Points on a hilly landscape, in no order, each with its height.
A ball rolls from a point to the lowest of its 2 nearest points, and stops where none of them is lower. Distance is the straight distance between rows; heights are no part of it.
z664: [ 39  -5 -29 -41  18  39  13  11 -15  -2 -26   4  -4  20 -19   2   0 -21
  22  15 -13  -9  38   4  -9 -36 -29 -33  42  33  14  10 -10  -1  -5  15
  26]  h=104
z334: [ -6   4 -23  -3 -18  14 -21  13  13   9  -6 -11  47  19 -11  12  11   3
  17  22 -12  -4  -6 -25  -1 -16   7 -34  25   8   9  27 -11  10   9  -3
  17]  h=511
z224: [ -2  11  -3 -15  -3  23   0  -9   0 -12  -7 -18  12   8  -7  -4  30 -10
 -16   9  -6   0  24  23  -5 -18  18 -35  -3   3   7  42 -14  15  16   4
   5]  h=582
z434: [-11 -15  29 -23  38  17  17   0  -1 -36   7 -18  -8  23 -15  -1  29  15
 -24  12   2 -21  28  15   4   8  20  10  22   2   5  23  -5  15  14   0
  -8]  h=513
z53: [ -8   1   0  39  -3  -3   7 -16   2  -4   6  -5 -19  -6  31 -16 -12  12
 -30  -8  31 -11 -41   2 -11  23   2  39 -35 -21  -7 -32   5 -27  43  10
 -31]  h=259
z333: [  0   7  -3 -13  14  12  34 -26   1 -11  30  33 -44  21 -34 -49  -3  -6
 -34   7  11  12  22  30   6   4  -1 -14  -5   1 -27  30  -5   2  -8   3
  10]  h=329
z579: [ -3  15 -34  -4  -9  21  11  -3   9   4  15  10  -9  10 -14  -6   6 -10
  -2  -8 -16 -37  11  11   6 -21  22  -4  14  -1   6  12   8  12  33  27
 -35]  h=723
z348: [-13   5  15   3  -5   0 -17  -4  11   4   4 -17  55  -1  -3  -3  16  -2
  22 -15 -16  30  15  -4   5  10  -5  -7  -2  -6   4 -19  13 -15  -4 -19
  10]  h=151
z418: [ 21 -29   1 -18  -3   3  -8  -5  -9  -8  -6  21   7  11 -11   2 -22   7
 -20  25  20  17   2  -8   7   8 -13   1 -10   9 -13  33 -18   5 -28 -11
  28]  h=388
z12: [-11   6  -7 -10  14  18  17 -10  10 -16  25 -10 -17  21 -31  -5  25  -4
 -23   5   1 -44  32  13  -1 -16  33 -34  29  -7  14  43 -11  14  35   9
 -15]  h=415
z746: [  8  -2  14 -11  10 -19 -20  11  25  25 -18  18  22  -9 -22  17 -21  -1
  51 -15 -11  -4   5 -40  -1 -11  -2  -6  44  20  32 -47   7  -1 -25 -13
  24]  h=408
z57: [ 25  22 -28 -23  18  36  15  13 -17  -9 -30 -12 -11   4   1   5  22 -21
  29  -5 -30 -23  28  16   5 -33   0   4  31  24  29 -13   3  -3  19  38
  -9]  h=297
z279: [ 24 -11  -7  33 -15 -14 -16  11  -9   1 -14  14 -22 -34  41  16 -16 -20
 -11   5  14  21 -21  -7   2  15 -24   1 -32 -26  -8 -29   9  -5 -10   6
 -22]  h=406
z615: [-14  -1   0  25   3  18  17 -20  11 -16   8 -14  26  25   4 -23  -4  27
  -5  19   8  20 -29 -10   7  18 -13  38 -17 -19 -13  -4 -11 -32   8 -13
  -5]  h=389
z784: [-10 -18  16  18   1 -26 -19   8  -3   4  -4 -14 -35 -26  37  25  -9   9
 -22  -3  27 -21 -17 -12  -5  15  11  21 -22 -22  -1  -6   9   6  23  11
 -29]  h=504
z799: [ 13  -9 -10   3 -13 -13 -31  26   9  18 -28 -17  17 -26  31  27 -11 -14
  36 -15 -18   7  -8 -17   6  -5 -19 -15  -1   4  27 -24  15  -1  -1   7
   5]  h=636
z594: [ 14   2   7  22  19   3  35 -24  -7 -14  19   6  18  19 -20  -4  -5   3
  12  -6  -9  38  20  22  -1   7 -48  14   4  29 -30   1  15 -24 -38 -41
  -2]  h=488
z982: [-14   7   4  31  -1  -5  20 -25   5 -10   7   5 -19  -4  28 -16  -2  13
 -21   1  28   8 -62   5 -11  24 -12  44 -27 -35 -16 -33   7 -30  16  -9
 -17]  h=301
z42: [-10  15  -2  20 -15  -3   0 -13  13   2   6  -7  -7  -6  14 -23  -3  10
 -12  -6   6 -18 -24   8  -3   7  12  15 -27 -18  -6  -6   7 -15  34   4
 -31]  h=204
z305: [ 14   0   3  13  20   8   4  -8 -13 -13 -18 -22  43   5  -2  11  17   9
  42 -17 -25  20  25   4  15   3 -20  29   1  15  12 -68   5 -26  -4 -14
   4]  h=311
z516: [ 18  14 -29 -15  14  32  14   8 -26 -10 -28  -1 -26  -7  11   0  15 -18
   6 -25 -30 -23  29  28   8 -29  -8  20   0  18  14 -14   4  -5  15  33
 -20]  h=336
z708: [-14  -8   2  -1 -22 -17 -28  23   4  19  -6 -14  13 -22  15  31  -7  -6
  24 -17  -7  -9  -3 -16   3  -5  -1 -11  13  -8  18  -6  20  10  -2   9
  -9]  h=616
z998: [ -7  -5  -6   8   0  -1  16 -16   7 -13  18  20 -22  15 -11 -33 -24  26
 -25  16  18   1 -29   0   4  22  -2  46 -29  -8 -25   9 -17 -22   6  -7
  -7]  h=540
z120: [-22  19  28  -1 -13 -16  20 -32 -11  -3  11  -8 -20 -16  31 -26  15   8
 -21 -11  18  23 -26  26 -19  30  20   1 -24 -32 -19 -16   8  11   4 -26
  24]  h=377
z63: [ 28 -25  -2 -14  10   0 -15  10   3   8 -20   7  14  -8 -12  15 -29   5
  28  -4  -3  12   2 -23   4   0 -27  11   6  28  14 -24  -8  -6 -28 -17
  27]  h=542
z805: [ -8   6   9  -4  26  -4  -5  21 -10  10 -18  -7  16  28 -13  33   9   5
  40  19  -8 -37   1 -34  -8 -26  17 -10  63  31  32 -14 -17  11  -5  -3
  19]  h=169
z100: [-24  29  18  14 -13 -13  38 -28  -5  -4  19  -4   1  -9  10 -31  23  -1
  -8 -24   7  37 -14  33 -12   9  -3   0 -16 -27 -22 -15  11   4 -11 -30
  13]  h=410
z546: [-27  16  -8  15 -27   2  -2 -12  14   4  16 -10  24   4  10 -21  18   3
 -14  -5   0  -5 -14   6  -1   2  11  -2 -20 -28  -2   6   5  -8  26  -2
  -8]  h=142
z73: [  8  -4  -4  11   2  17  -7   3   2   5 -28 -29  42 -12  12  20   2   5
  45 -11 -22  12  -2  -8  18   3 -20  27  -3  11  26 -50  -1 -25  14  -3
  -1]  h=367
z690: [  5  -7 -26  13  -9 -18 -19   3 -13  12   8   5 -39 -16   7   5 -21  -8
 -36   5  17 -30  -3   6 -17  -5  25 -42 -29 -15  -2  43 -18  15  18  17
 -12]  h=479
z958: [ 36 -18  -8  16  29  20  22 -13 -16 -17  16  -4  35  35 -26  -4  -4   4
  17   4  -6  21  38  12  -3   7 -44  -4  11  31 -22   1  -4 -18 -35 -37
  15]  h=516
z961: [ 22 -25   0   8  -6   5 -24  11   3   6  -8   8  45   4   6  -1 -19   1
   2  20  15  43 -16 -25   3  14 -30 -10 -24  -1 -12  10 -23 -15 -25 -14
  31]  h=474
z696: [  1  18 -31  -8  -2  27   0   9   7  -5  -2   2  11  10 -13   5   5   4
  19   9 -12 -34   2  -4  19 -16   9   3  32   6   8  -1   6   1  16  19
 -25]  h=712
z658: [ 17  -2 -39  29 -15  43   2  -8   2   3  -5  -6  51  30 -11   2  -6   7
  23  25 -12  15  -8 -20   9  -8 -24   6  -5   2  -8  15 -25 -24  -1 -11
   7]  h=458
z327: [ 10  13   5 -15  35  19  -3  18 -10   6 -17   2  21  28 -18  13  11 -11
  43  20   0 -28  22 -19 -14 -25   3 -31  70  37  29 -14 -12   7  -7   4
  26]  h=244
z280: [ -1   2   6  15 -15 -26 -11  -7 -10   8  18   2 -32 -19  12  -5 -13  -5
 -37   5  21  -6  -9   3 -20  18  30 -31 -35 -27 -10  26 -10  12   5   4
  -3]  h=456
z497: [  7   4  -7 -30   6   7   1  16  -4   0  -5   2  -8  11 -18  22  12 -13
  12  -1  -7 -22  21  -4   9 -30  13 -23  51  18  12  22   6  22  -6  16
   5]  h=237
z830: [-14   1  26 -10  -6 -18  11 -16   0  -4  14  19 -18  -8  -3 -23   6   1
 -25   4  15  26 -11  12 -10  21   8   2 -14 -21 -26  24  -4  12 -23 -22
  19]  h=286
z368: [-41  17  10  11  -4 -13   4   0  10   1  36 -16 -14   6  -8  -6  24   6
 -12 -27  -5 -40  20   5   0  -7  47   8   1 -17  11  -3  16  13  33   4
 -33]  h=502
z911: [  3   4 -34   8 -22  29 -11   6  22   5   9  -5  58  28 -16  -7   1  11
  21  32  -6   4  -6 -21   8  -9  -7 -22  11  -3   1  27 -16 -10   5  -3
  17]  h=486
z260: [ 39 -14 -12  -3  -4   3 -19   6 -20   0 -23  24 -13 -22  16  14 -21 -14
 -12   1   2  18  -1  -4   5   2 -17   9 -26   9 -12  -8 -15  -5 -28  17
   9]  h=466
z287: [  8 -15  -3  13  -7 -10 -25  31  14  34 -24  -8  20 -18  17  35 -29  -6
  44   1 -11  -5 -38 -43   0  -5 -17  -7  22  13  40 -24  13  -7   3   5
   3]  h=656
z133: [ 30   4 -28 -19   0  29   4  15 -13  -2 -21   6   8   6 -13   3  -6 -18
  31  -4 -20  -5  17   6   0 -29 -18 -14  15  27  10  -4  -9  -6 -10  21
  12]  h=183
z543: [  2   8 -36  10 -26   5 -15  27  12  31 -24  -4  17   2   6  22 -23  -2
  45  17 -13 -18 -33 -39   1 -15 -11  -4  23   6  22  -8  13 -12  10  20
   2]  h=673
z94: [ 27  -9  15 -16  11 -21 -18  36   1  36 -26  10  -6  -4  -8  32 -25   5
  38  -4 -10 -14 -13 -35 -21 -26 -10 -31  24  46  40  -6  -2  -1 -18  -5
  43]  h=586
z324: [ 25   3 -25   1  -2  30   9 -10 -19  -5 -23   2  -8  -3   9  -4  -4  -8
 -14   6 -11  -2   7  28   3 -16  -6   5 -27   4  -5   3 -15 -12   0  16
  -5]  h=749
z377: [  9 -21   8 -19   3 -15 -25  29   3  14 -11  -5   3   2 -10  37 -18   5
  26  -3  -3  -9  -3 -34   0 -15   4  -9  28  31  19   5   1  13 -17  -3
  22]  h=614
z72: [-22  25 -13   6 -18  -2   5 -13  10  12  27   2 -32  -5  -9 -30  10 -15
 -18 -22 -11 -23  17  32  -7  -3  33 -25 -13  -8  -3   6  13   2  36  17
 -23]  h=419
z145: [-29  18 -10   0 -11  -2   8 -12  19   7  35   4 -22   0 -19 -27  11 -24
 -22 -13  -1  -3  24  30  -3   1  27 -43   2  -7 -11  29  18  10  14  13
  -5]  h=440
z677: [ -1   6  -7 -16   3  -8  12  -9   5  -3  30  40 -48   4 -28 -33 -22  -9
 -37   1  10  -3   8  19  16   3   9  -7  -7  -1 -35  32  -9   9 -10   8
   0]  h=299
z670: [  7 -19   5  21  -6  -1 -20   7   7   8 -20  -4  28 -19  40  15 -15 -13
 -10  12  16  34 -31 -19  -2  24 -20  -9 -30 -26  -4  -5  -1  -7   1  -2
  -1]  h=277
z631: [ 19 -26   6 -17  -1 -12 -20  22   4   3 -20   4   8 -13   8  20 -27  11
  14  -1   1   6 -14 -26   9  -1 -12  10   2   8   4   0 -12   6  -9   3
  10]  h=505
z118: [ 16 -24  32 -22   6 -14 -22   7 -14   1 -16  -4  28 -13   4  13   4   2
 -24   5   3  32  13   2  -4  12   2 -18 -20  17  -1  25 -17  18 -22 -23
  41]  h=478
z915: [-18  14  27  -5  12  12  24 -21   6 -22  12  -9  -8  17  -8 -38  28  13
 -18  -8   0   2   4  28  -7   6  21   5  -8 -15  -6   2   9  -1  22  -6
  -5]  h=448
z775: [-13  17  13   3   1   7  30 -31  -6 -12  24   2 -31  12  -3 -54  12  -1
 -26  -9   8   8  -9  39 -16   6  17 -14 -12 -16 -20   9  -5   5  20 -12
   7]  h=422
z346: [-18  13   6  12 -24 -32  -3 -15  -5  16  19   7 -28 -29  18 -24   3 -20
 -26  -7  11  10  -3  17 -23  17  29 -48 -19 -25 -18  16  14  13  -8   3
   8]  h=429
z415: [ -2 -25  23  19   4 -35 -21  17   5   8 -11  -4 -31 -41  43  35 -14  -8
 -22   8  24   4 -25 -21   2  22  -2  13 -20 -24  -3 -16  25  15  -2   5
 -38]  h=475
z798: [-13   4  13 -22  35 -12  -2  12  -2  -4  -6   1   3  26 -28  26  -9  10
  41  10   3 -37   8 -30   2 -13  15  22  72  34  28 -25 -10  18 -19   1
   0]  h=33
z903: [ 11  29 -15  -3  -7  26   6 -10 -12  -3  -9  -6 -17 -16   6  -9  22 -23
  -5 -27 -22  -8  32  39   3 -22   1  -1  -8  -1   6  -9  16  -6  12  35
 -26]  h=370
z831: [-13  -4  -4  -7  -8   2 -14   4  11   2   7 -13   8   8 -11  11   9  -1
 -20   2   0 -13  12   4  -3 -15  19 -29  -3  -1  -3  47 -11  18   8   6
   6]  h=563
z21: [ 40 -23  -7 -12   4  -1 -15  11 -19   4 -35   2  13 -20  26  18  -7  -7
   8 -12  -6  21   7   6  -3   0 -17  -7 -16  22   9 -12 -13  -4 -23   7
  33]  h=503
z325: [ 27 -21   2  -4  14  16   4   0 -14 -17  -7   8  26  10 -12  -6  -6   4
  10  -2  -7  27  25   7   2  -5 -35   4  -2  26  -5  -8 -15 -12 -33 -23
  20]  h=545
z852: [-34  21  29  -8   1   5  19 -14   9 -14  17 -15  -2   7  -6  -8  35   5
 -12 -17 -11 -18  20  25   2   8  35   9  11 -18  -2 -10  22   8  24   6
 -24]  h=477
z158: [ 14   4   2 -16  10  22   4  -5 -27 -14 -23 -29  -7 -10  18   0  31 -20
 -31  -4 -11 -12  24  39 -15 -17  20 -31 -20   4  11  31  -9  13  23  16
   5]  h=602
z576: [ 21   6 -26 -27   7  22   3  12  -1   1  -9   8   4  20 -27   1   9 -15
  11  20  -8 -20  19  -2  -4 -36  -5 -41  43  33  14  34  -8  11   5  20
  20]  h=175
z248: [  4   2 -25  -5 -12  13  -9   0 -10   5 -15   4 -15  -5  10  -7  -4  -2
 -12  -2  -4 -16  -2  17   0 -15   7  -4 -12   3   3  20  -7   0  12  24
 -13]  h=741
z103: [-13   6 -19  10 -15   6  -4   7  26   4  13  10   2   2 -12   1 -17  10
  20  -4  -6  -6 -16 -15  33   4  -7  40   8  -7  -6 -33  18 -12   1  13
 -36]  h=752
z494: [ -8  -9   4  -6  -3 -20   5   4  19  -8  16  33 -37  -1 -24 -17 -28  14
  -8   1   7  -5  -7  -4  23   6 -10  58  -8   4 -29  -9   9  -5 -22  -7
 -16]  h=446
z788: [-23  -1  38  -7  -7 -25  -8  -4  10   3   9   0  23 -12   3 -14  13   1
  -7   1  13  36 -10  -1 -12  28  -5  -6 -11 -15 -10  20   1  14 -15 -36
  28]  h=216
z524: [-15  14 -39   0 -16   4 -15  15  12  27   8   5  12  18  -2  13  -1  11
  24   8  -5 -40 -20 -32  12 -14  13   6  36   2  13  10   5   5  21  20
 -23]  h=699
z359: [ 12   5   0   7   7  15  29 -24 -21 -13   8   9  -4  18 -12 -24   1   0
 -25   7   0  33   8  36  -4  -2 -18   0 -18   3 -27  22 -12  -3 -28 -15
  14]  h=470
z477: [ -2  -5  10  39  -9  -6   0  -1   6   0   6  -3  42 -12  27  -5   0  -8
  -7  14  17  55 -36 -15  -5  20 -29  -9 -32 -33 -13  -5   1 -17  -7 -12
  15]  h=213
z974: [ -2  31  -8  13  -6   7  15 -14 -12   3  17   1 -37 -13   4 -34  22 -24
 -19 -27  -9  -8  20  49  -6 -11  16  -7 -26  -8  -6 -14  10 -10  25  21
 -20]  h=397
z97: [  8 -16  22  15  -3 -27 -14   5  -4  -5 -11   6 -21 -36  35  24  -2 -20
 -24   8  28  31 -29 -17 -16  28  -3  -2 -29 -33 -10 -12  14  14 -14  -8
 -15]  h=442
z545: [-10   6 -11 -22 -24  -9  -2  18  10  11  10  13 -14  -6 -25  21 -11 -15
  11 -14 -11 -15  20  -8  12 -18   5 -11  34  12   3   7  16  15 -21  18
  -7]  h=289
z2: [ -7  19  13  22   1  -6  40 -31  -4 -12  22   3  20  17 -11 -18  12  12
   4 -12  -7  51  -3  24   0   6 -36  11   0   1 -33   5   7 -12 -25 -47
  15]  h=463
z600: [-15   3   9   8 -20  -4  -2  -8   4  -3   7 -12  41   6   5 -13  15   5
   4   6  -1  33  -7   7   5  11  -2 -11 -24 -16  -4   3   3 -12   4 -14
   6]  h=39
z69: [  8  -6  -8  30  -8 -24 -17   0  -6   4 -16  -6  -8 -36  56  20  -8 -19
 -13  13  16   5 -11 -16 -10  14 -16 -32 -32 -34   0 -29  20   4  14  12
 -37]  h=371
z688: [ 13  11   9  -2  19  29  39 -28 -13 -25   9 -11  10  24 -13 -16  42 -16
  -7   3 -16  24  43  45  -1  -8 -32 -30   9   2  -7   7   2 -11   5   4
   9]  h=768
z979: [ -1 -18   3  36  -5  -9 -29  17   3  12 -21 -21  18 -36  58  25  -7 -19
   0  10  10  27 -22 -21  -3  23 -22 -16 -24 -27  -3 -29  19   2  14  -3
 -25]  h=330
z791: [  3  -1  11  11   8  -1  23 -30  -6 -12   5  12 -14   7   3 -22  -9  24
 -26  21  31  22 -49   2  -5  18 -11  34 -30 -20 -29   3 -20 -13  -8 -21
  13]  h=517
z25: [-29  17  19  16 -16 -12  32 -25  16  -7  25   4  12  14  -7 -31  11  12
   4 -18   3  40 -23  13   6  13 -15  18  -6 -22 -20  -8  17 -13 -19 -38
   7]  h=438
z952: [  0   6 -22   8 -18  -8 -12  33  -7  30  -8   4 -12   6   8  27 -14   8
  43   8 -11 -45 -32 -35   1 -16   7   4  35  13  25   2  14   1  19  29
 -19]  h=687
z610: [ 18 -13  -7   9  -2  13 -17  12   0  12 -37 -19  36 -13  25  22 -10   8
  25   8  -5  12 -22 -18  13   6 -24  16 -15   7  21 -18 -13 -20  11   1
   2]  h=414
z577: [ 25 -24   5 -14   5  -1 -19  -6  -6  -4 -16  12  38  -1  -3  -7 -13   5
  -8  18   5  38  11  -6 -12  10 -23 -15 -21  15 -12  21 -28   5 -28 -25
  43]  h=434
z164: [  6 -14   7 -30  31  18  10   3 -12 -19  -7 -14 -26   8  -7  18  15  11
 -18  -3  -8 -35  22   9   6 -20  14   9  17  16   6  25  -8  19  15  22
  -7]  h=476
z421: [-47  -5  14  22  -9 -22  -9   4   4   8  37 -33 -11  11  -3  12  15  25
 -20 -14   3 -35   0 -15   3  -4  36   8 -10 -24   9  10   3  15  26   2
 -27]  h=523
z205: [ 11 -26   7 -13  16   4 -21  12 -12  -7 -33 -24  11 -10  31  26 -14  17
   4   7  -4   2 -20 -14   5   7  -5  29 -15   8  12  -6 -13  -6  11   6
   0]  h=461
z289: [ 19  -8   0   4  15  11  23 -25 -20 -18   3  10  -7  26  -2 -24  -8  19
 -26  17   8  20 -14  17 -12   7 -16  22 -32  -4 -28  15 -26 -12 -18 -15
  15]  h=492
z959: [-25  -5  18  -2 -18 -27 -23  11  -1   9   9 -25  16 -15   3  27  25  -3
   8 -15 -14  -7  24  -7   3  -8  12  -9   9 -13  23   0  20  20  -3   3
  -9]  h=596
z458: [ 29 -12   6  14  -6  -6   1   0 -11  -1 -11  22 -14 -15  19  11 -15  -3
 -10  10  12  25 -19   1  -2  15 -23  19 -33 -19 -20 -10  -6 -15 -25   7
  -7]  h=436
z899: [-12  -7   7  -8  21   8  15   6  -1 -20  13 -20 -36  16 -20  10  31   1
 -22 -13  -2 -44  27   7   4 -22  33 -11  18  -8  16  28 -13  24  31  15
 -22]  h=441
z49: [-17  -7  26   7 -18 -19 -10   0  13   7  11   4  36 -12   8  -8   2  -1
  -3   8   4  50 -20  -8   7  28 -17  -3 -15 -25 -10   3  11  -9  -9 -23
  10]  h=137
z107: [-22   0  19  11   3 -16   9  -5  19   1  28  23 -35   9 -14 -27 -23  21
 -35  -3  32 -15 -28   0  -5  19  18  30 -22 -10 -14  17  -8   2  21 -12
  -8]  h=543
z199: [-15   0   7  28   5  -4  25 -21   4 -12   9 -16   6   2  12 -16   3  32
  -9   2  16  32 -40  -1  -1  14 -24  57 -23 -13 -20 -30   8 -32  10 -21
 -12]  h=346
z355: [ 13   7   8  -9   4  -8 -14  20   5  19 -18  -1  26  -1  -9  22  -2 -11
  45 -14 -27  -4   8 -27 -10 -24   0 -34  44  33  40 -27  11   1  -8  -3
  28]  h=353
z342: [ 19  13 -21 -23   4  28   7  16  -9  -3 -27   4  13  20  -6   4  10 -13
  46   1 -25 -29  12  -6   0 -22   1  -3  42  28  26 -19  -1  -7   2  23
   5]  h=246
z711: [ 14 -11 -10 -27   5  10   3  -4   1  -7  10  31 -25  13 -23 -13 -23  -9
 -25  26  11   4  17  10   5  -4  -6  -2   0  12 -31  37 -18  13 -23   2
  17]  h=341
z16: [ 19 -27  19 -30   3 -15 -21  11 -23   1 -22  -1  -3 -28   8  30   2 -13
 -22  -3   3  13  20  -4  -6   2   2 -11  -9  20   1  27 -12  29 -27  -2
  30]  h=515
z425: [  0  14  -7  -1  10  29  24 -15  14 -13  14   2 -19  26 -25 -36  19  -5
 -26   5   2 -24  19  34  -8  -3  21 -20   4 -10   1  26 -17   1  42   7
 -17]  h=387
z844: [-12   5  14 -11  12  -8  11  -2  19 -23   6  14   6   8 -23  -7   4   8
  13  -6  -1   4  25   2  19  27   0  60  28   7 -16 -30  25  -2 -27 -10
 -19]  h=360
z613: [ 13  -3 -10   2 -12 -17 -22  12 -26  16  -8   0 -28 -31  29  31  -7 -10
 -32   2   8 -17   3   2 -18  -5  17 -39 -32 -11   2  31 -12  30  -6  24
  -4]  h=501
z486: [ -5   7   5 -20  13  20  29 -21   8 -17  22   9 -24  20 -25 -38  12  -9
 -31   5  -1  -1  28  30   7   1  10 -18   5  -9 -14  28   2   7  10  15
 -10]  h=359
z268: [-10  13  12  -1  -4  10  40 -34 -10 -17  22   9 -12  21 -11 -46  23  -3
 -25   1  11  34   7  44 -18   5  -2 -21  -6  -9 -24  19  -8   9 -16 -19
  31]  h=447
z525: [-14  12  26   6 -10 -35   8 -17   1   5  20  21 -36 -24  17 -24   6  -3
 -23  -3  33  20 -35   6 -31  34  17  -6 -19 -40 -23   8   4  18  -5 -21
  12]  h=335
z992: [-25   4  21 -11  32 -16 -16   4  14   4  -4  -2  25   2 -21  25 -13   5
  48   2   0 -20  13 -36  14   5  10  31  59  22  24 -56  -5  17 -24 -19
  -4]  h=199
z285: [-21  23   9  14 -13 -12  12 -19   1   5  32   1 -36  -2  10 -45   3  -1
 -26 -14  23  -5 -20  24 -23  28  36 -26 -20 -21 -18  17   4   6  30 -11
   7]  h=396
z646: [-20 -11  -9   2 -20  -2 -19  16   6  13  11 -22  20   8  -1  20   1  12
   4  11   5 -13  -7 -24   1  -8  13 -17   5  -3   5  39 -16  11   4   0
   6]  h=541
z64: [ 38 -12  -7 -19   1  -5 -15  29  -4  24 -37   8  -3 -16   6  18 -23  -8
  42 -10 -19  -5  -3 -20  -6 -22 -21 -16   9  50  34 -21  -6 -10  -9   6
  29]  h=560
z60: [-16 -17  22   0  10 -28  -1   4   5  -3   9  12 -44 -13  -7  -8 -19  19
 -31  -2  24 -14 -22  -3   5  21  15  37 -13  -7 -16  11  -6  13   3  -7
 -16]  h=522
z105: [ 24   5 -12   5  14  33  33 -23 -23 -23  -8  -4  -7   7  -8 -13  18 -14
 -13  -6 -14  14  33  39  -2 -19 -18  -9 -11  13 -14   5  -5 -11  -8  16
  -1]  h=759
z994: [-25  14  14  -7  16  -7  -5   2  19  -4   0  11  18  -2 -21   5   3   0
  39   0  -8  -9  24 -21  25  17   9  54  48   9   4 -52  11  -4 -24  -5
 -15]  h=298
z985: [ 38 -24  -8   3  23  18  -2  -3  -6  -5  -6  -1  28  17 -23   8 -26  15
  38   0  -8  11  26 -10   7  -6 -37  10   9  28   6 -32 -12 -25 -35 -29
  29]  h=572
z818: [ 29 -18   5 -15   0 -20 -26  15 -33   4 -24   3 -25 -34  24  50 -12  -7
 -26   1   5  -2   0 -11 -15  -8   6 -18 -19  11   8  20 -19  20 -28  12
   5]  h=530
z724: [-38 -10   6  20 -18 -33 -22  19  -3  16   6 -41  12 -20  27  26  27   6
   2 -12  -6 -16   8 -18   1   0   9 -14  -9 -29  15 -14  35  16  22   8
 -23]  h=573
z955: [-17  12   8 -24  -8  -5   1  12  11   0  11  16  -6 -14 -22  -2   6 -13
   6 -20 -14  -6  32   5  11  -3   9  12  19   9   0  -9  23  16 -15   5
 -10]  h=231
z14: [  2  -2 -25  30 -16  22   2 -12  18  -7   9 -12  39  25  -4 -14  -7  17
  -1  20   6  15 -28 -18   6   3 -19  13 -18 -12 -11  13 -10 -30   9  -8
  -1]  h=424
z13: [-22  29   4  -4 -20 -11  13 -26   4   9  25  -2 -17  -1  -4 -37  21 -23
 -18 -13   3  24   9  31 -17   4  18 -46 -13 -17 -15  21  14   1  -3   1
  10]  h=457
z380: [-11   9 -10 -11   6  10  -4   7   8  -4  -9  -2  16  20 -10  15 -11  16
  29  14 -10 -36   3 -21  20   4  13  33  34   6  11 -24   4   2   4   6
 -21]  h=727
z607: [-17  -4 -14  -6  -4  -1  -7   9  24  -4   1   0   0   3  -5  18 -15  26
  24  11  -2 -26 -16 -27  32   9  10  56  19  -2   6 -24   9 -12   6  12
 -30]  h=742
z463: [-45   1  17  16 -11 -12  -8  11   4   8  13 -49  22   6  15  30  29  21
  -3 -13   2 -28  -2 -23   6  -4  26  18   4 -30  17  -9  15  12  27   3
 -20]  h=548
z796: [  9  11   0 -17  16   2   0  12   1  15 -19  14   5  12 -21  13   2 -22
  45   3 -20 -27  22 -21 -15 -35   9 -37  59  48  35 -25   1   1 -13  10
  21]  h=300
z112: [ -6   4  13  14   9  -4  -9   0  11   1   1  -6  58  -4  -7  11  21  -1
  42 -28 -25  34  24  -4  22  11 -14   3  -1   6  20 -51  14 -24  -5 -29
  13]  h=235
z676: [  2 -16   2 -11   8 -14 -10   7   1 -11  -3  15 -43 -13   1  12 -31  21
 -28   3  14 -21 -16   2  11   3  10  48 -17   5 -18  -1  -9   9   3  11
 -21]  h=496
z535: [ 10  -8 -10  -2   2  -1   4   0   7 -13   7  38 -48  -3 -11  -4 -39  15
 -17   4  10 -17 -16  -4  19  13  -8  54 -18   5 -26 -10  -7 -12  -5  13
 -25]  h=471
z45: [ 50 -14 -10 -28  13   5 -18  20 -25   9 -37  10  -6 -16  20  16 -10 -21
  23 -10 -21  11  17   6  -9 -25 -17 -21  -2  44  23 -15 -14  -9 -20   9
  42]  h=532
z457: [  4  16 -53  -1  -8  13  -1  13  -6  11  -3   6 -15   8 -12  -3  -6   1
  -6  -2 -11 -40  -7   4   1 -30   8 -13   5   7  15  35  -7   5  28  22
 -21]  h=731
z718: [-27  13  19  26 -20 -26   3 -14   6   8  33   4 -25 -19  19 -27  -6  -1
 -19  -2  29   1 -28   9 -25  33  18 -14 -22 -38 -12   3  12   3  25 -18
  -5]  h=369
z638: [-26  -5  21 -24   7 -18   8  -1  22 -13  16  14 -20   3 -22 -11   0  26
 -10  -2   2  -8   5   0  19  23  14  55   9  -5 -16 -10  20   0 -17 -13
 -23]  h=409

Where does a ball stop that starts at each point below?
z60 -> z798
z434 -> z677
z145 -> z664
z45 -> z600
z164 -> z677
z224 -> z600
z615 -> z600
z205 -> z600

Write out the way that a ball takes from each point below.
z158 -> z224 z831 z646 z334 z911 z658 z14 z615 z199 z982 z53 z42 z546 z600
z784 -> z415 z97 z279 z69 z979 z670 z477 z49 z600
z107 -> z60 z676 z535 z494 z638 z844 z994 z992 z798
z94 -> z64 z45 z21 z260 z458 z279 z69 z979 z670 z477 z49 z600
